The views of a scene show one set of named points, each view turned or mirrored, and shifted as a whole, with a little noise and some points left out.

Scene 1
View 1
(15): [  4   5  10 -14  10  16  -9   8  20   0   0   4   7   5  10  -5   9   7
 -17  11   8   1  -8  13  -4  -5  -1 -18   6   2  12  -8]
(216): [ -1  -7   8  21  23   8 -21   3  29   8 -26  16  14  11 -18  -4  -1  -3
 -10   7  12   6 -14  29   4  12  -6  -7   1   5  15 -15]
(205): [  2   2   9  17  14   9  -3   9  26   3 -15   1   5  22  15 -22 -15  -4
  -4   8   8  13 -17  24 -11  13  -8  -4  -1   1  33 -12]
(202): [  7  11   9 -15   0  14   1   6  16  -2  12  -7   6  11  29 -16  -2  15
  -8  15   6   5 -17   3 -14  -8  -3  -9   2  -6  29  -7]
(93): [  4   1   6 -11  13  22  -9  14  34  -3 -15   1  -4   9  15 -14   7  -7
 -22  10   5   6  -4  24  -7   2   4 -27   4  14  10 -12]
(190): [  1   6  15 -24   9  20 -17   1  16  -1   3  10  15  -5  -4   9  20  21
 -17  14   9 -10  -9   3   4 -12   2 -18  10  -5   1  -8]
(54): [  5   9  10 -12   2  16   0   6  16  -2   8  -2   4  10  21 -13  -2  13
 -10  12   6   5 -14   6 -10  -4  -4 -12   4  -3  26  -8]
(154): [  7   7   8   8   6   5   3   7  20   3   1  -5   7  19  24 -22 -16   7
   3  11   8  13 -20  11 -15   3 -11   0  -2  -7  40  -7]
(41): [  5   7   8 -18   5  23  -6   9  24  -4   0  -5   2   7  23 -12   7   6
 -16  14   6   3  -6  10  -9  -6   3 -23   6   7  15  -7]
(146): [  3   3   9   0  12  14  -8   7  24   2  -8   4   8   9   7 -11   3   4
 -11  10  10   5 -11  20  -2   3  -3 -11   4   1  20 -10]
(82): [ 10  18  15 -13  -6   4   5   1   2  -2  30  -7  16   8  26 -10  -8  34
   2  17   8  -1 -26 -15 -10 -17  -9   7   2 -25  40  -2]
(217): [  5   3   8   2   8  13  -1  10  26  -1  -5  -1   3  13  16 -16  -7   3
  -6  11   6   8 -14  16  -9   2  -1 -10   1   0  26 -11]
View 2
(41): [ -8  -4   4   3   0  10  -6   5   5 -12   7  -7  -3 -13 -12   3   5  -5
  14  12   8   7  -1  -8  -1 -14  -9  -6 -21 -11   1 -15]
(202): [ -8  12  -4  12  -5  12 -18   1   6 -14  17  -8  -5  -9   0   6   4  -3
  14   6   6  15   8  -3   5 -12 -15   8 -21 -11   2 -15]
(15): [ -3  -2  10   2   3   5  -2   3   2  -9   2  -6  -6 -13 -10   5   2   4
  10   8  10   7  -2  -8   0  -8  -5  -3 -17 -14  -3 -17]
(190): [  2  -1  33   6   6   3  -5  13  18  -2 -16 -16 -15 -20  -7  -3   5  10
 -10   6  16  26 -14  -4  -3   0 -17  -2  -6 -25 -19 -18]
(54): [ -7   6  -1  10  -1   9 -15   0   3 -12  14  -6  -5  -8  -4  10   1   0
  13   6   4  14   5  -6   4  -9 -10   5 -20 -13   2 -14]
(82): [-10  22  -6  23 -12  11 -29  -6  12 -13  22 -11 -10  -6  11   7   4   3
  10   4   6  31  15   3   6  -8 -20  19 -18 -18  -1 -15]
(217): [ -5   2  -8   6   4   4  -7   0  -5 -12  17   1  -2  -7  -9  15  -8   4
  16   5   7  -1   6  -7   5 -10   0   3 -23  -7   1 -14]
(154): [ -5  16 -17  12   0   4 -12  -8  -6 -15  27   2   1  -1   2  20 -12   5
  19  -1   4   5  14  -3  10  -6  -1  13 -26  -7   6 -14]
(205): [ -2  10 -17   3   6  -2  -2  -8 -15 -14  22   8   5  -2  -5  24 -17   7
  22  -2   7 -11  12  -9  10  -4   9   6 -25  -3   5 -12]
(146): [ -1  -8   5  -2   7   3   4   6  -3  -9   5  -3  -3 -12 -15   9  -3   1
  13   7  10  -6  -4 -12   2  -7   1  -8 -20  -9  -2 -16]
(216): [  9  -1   6  -5  19 -15  16   1 -17  -7   3   9  -3 -11 -10  27 -25  24
   8  -7  13 -18  -5 -11   2   7  16  -2 -15  -8  -7 -13]
(93): [ -6 -11   1  -5   9   8   5   5  -3 -12   6   0   0 -12 -23   6   1  -6
  17  11  11 -13  -4 -11   0 -15   2 -15 -25  -6   4 -15]
View 3
(41): [ 16  12  -8  10   8  17  -6   3  -6 -22  -1  28   0   4   7   5 -11  -5
 -23  13 -35  13  25   3  12   7   6   9  24  13 -13  17]
(154): [ -5  -1  25  -7   6   4 -11  28  10   4  -1  28 -13   3  -2   1  -2  -7
  -8  -7 -10   8  24  12  16   7  -3  -3   6  12 -28  18]
(146): [ 13   5   1   9   0  17  -3   5  -2 -10   0  23   0  12  10   9  -9  -2
 -22   6 -28   9  27   9  13   0   6   9  12  17 -16  27]
(216): [ 12  -1   0  18  -5   8   6   9  -8  18   6  20   1  23  17  18 -11  12
 -19  -6 -12  -1  29  13  13  -2   9   6 -16  29 -13  41]
(217): [  4   0  13   1   5  10  -7  17   3  -2  -2  25  -5   6   3   3  -9  -5
 -16  -2 -19  10  27  10  13   6   3   5  10  17 -21  23]
(15): [ 12   9  -6   8   6  13  -3   7  -6 -12  -2  29  -5   4   6   8 -11  -1
 -20   6 -25   8  22   2  14   8   4   4  15  16 -15  21]
(93): [ 16   2   7   8   0  22 -10   0  -1 -12  -1  19   4  15  10  10 -14  -6
 -25   8 -31  14  32  11  12  -3   9  19  19  14 -10  29]
(54): [  0   6   9  -3  12   1  -8  25   4 -10  -4  37 -13  -7  -1  -1  -4  -5
  -9   0 -17   6  19   3  15  15  -4  -8  18   9 -27   9]
(202): [  2   6  10  -6  13   6 -14  21   4 -12  -3  35 -12  -6  -3  -4  -3  -9
 -11   2 -21  12  21   4  16  13   0  -2  25   6 -26  11]
(190): [ 18  15 -30  19  11   9   6   4 -16 -17   1  37  -8  -1   8  11  -8   7
 -21   8 -30   5  13  -8  14  14   4  -7  16  18 -13  19]
View 4
(190): [  1  -2 -14  13  14   5 -22   2  -3  16  -6   9   6  15   6   7  -4   6
   7  18  22  -9  -5  -5 -20  -7 -20   2  10  -3 -26 -14]
(93): [  7  -7   2   6 -19 -30  -8 -19  -5  11  -3  32   9   7  -4  -3  10   0
   2  25  11  -5   4  -5 -15  -2 -17   3   5   3  -6  -4]
(216): [ 10  15  -7  -4   2  -6  15 -16   7   9   1  19  26  -4 -16   3  15   2
  -5  12  -6  -6 -23  -4 -14 -17 -15  -1  -1  13 -23  11]
(205): [ 23   2   9  -8 -10 -27   2 -27   1  15  -5  21  17 -12 -10  -7  15 -19
   0  15  -3  11 -11   4   0  -7   0 -15   1   4 -16   2]
(82): [ 26  -9   4   3  13  -6 -34 -13  -3  32 -18  -1   4   2  12  -7  -5 -34
   9  15  21  19  -2   5   7   0  12 -30   6 -15 -24 -23]
(15): [ 10  -5  -6   6  -1 -11 -16  -9  -1  17  -8  15   9   7   3   1   4  -4
   5  18  16   0  -2  -2 -10  -6 -13  -3   5  -4 -16  -8]
(217): [ 15  -6  -1   5  -2 -17 -15 -14  -2  18  -8  18   8   2   0  -3   6  -9
   4  20  12   1  -2  -1  -9  -6 -10  -8   5  -2 -17  -9]
(146): [ 10  -3  -2   6  -7 -19 -11 -14  -3  13  -6  21  12   6  -2   0  10  -4
   2  20  10  -3  -3  -4 -13  -5 -14  -2   4   2 -14  -3]
View 5
(202): [  9  16  24  -7 -16   2  -9  11  13  29  -9 -14 -11   6   8  -8  -7   4
   5  37   9   5 -17   4 -19  -8  -6  14  16 -10   0  11]
(154): [ 13   3  13 -16  -7  -2  -6   4  18  26 -26 -15 -13  15  12 -12   5  12
  10  31   3   5 -13   0 -22  -5  -8  -3   6 -14   1   4]
(146): [ 10  29   7 -11 -12   2  -7   4  -3  26   2 -11  -6 -12   4  -7  11   5
   6  34   8  13  -8  -2   1   1 -11   1  13   2 -20  19]
(205): [ 15  12   2 -24  -5  -1  -8  -2   9  23 -26 -14 -14   6  14 -14  20  18
  11  25   6  11  -7  -2 -15   0 -13 -12   1  -7 -14   5]
(217): [ 11  18  10 -14  -8   2  -9   4   7  26 -14 -12 -11   1  10  -9   9  11
   8  33   8   9 -13  -1 -10  -1 -10   0  10  -5 -13  11]
(190): [ 19  36  16   4 -20   3 -14  14   2  18  15  -5  14 -15  -2   4   1 -22
 -11  37   1   7  -4  -1   5  -2  -7  17  24   3 -12  20]
(54): [  9  20  18  -7 -15   1 -10   9  11  25  -8 -13  -9   1   8  -8  -3   1
   6  37   7   9 -12   2 -14  -6  -8  13  17  -7  -3  12]
(93): [  6  31   5 -15 -10   7  -7   1  -7  30   2 -14 -15 -18   3  -8  11  15
  10  39  13  14 -14   0   6   0 -13   1   9   5 -29  22]
(216): [ 28  23  -9 -21   0  -4  -8  -1  -1  11  -9  -8   9  -7   7  -5  36  -2
  -1  18  -3  15   3  -6   3   5 -16 -20   4   4 -23   9]
(82): [ 12   7  30  -3 -20   1 -12  13  26  24 -16 -13 -10  19  12  -9 -17  -1
   0  39   4   0 -16   3 -29  -9  -4  21  21 -17  15   6]
(41): [  5  26  16  -7 -17   7 -10   7   3  31   3 -13 -11  -9   3  -6  -1   6
   7  42  11   9 -15   1  -2  -3  -7  13  17  -1 -16  20]

In a view up to two points have been moved. Name them for each view, in the order of its rows, or write none.
view 1: (146), (82)
view 2: (190)
view 3: (41), (54)
view 4: (217)
view 5: none
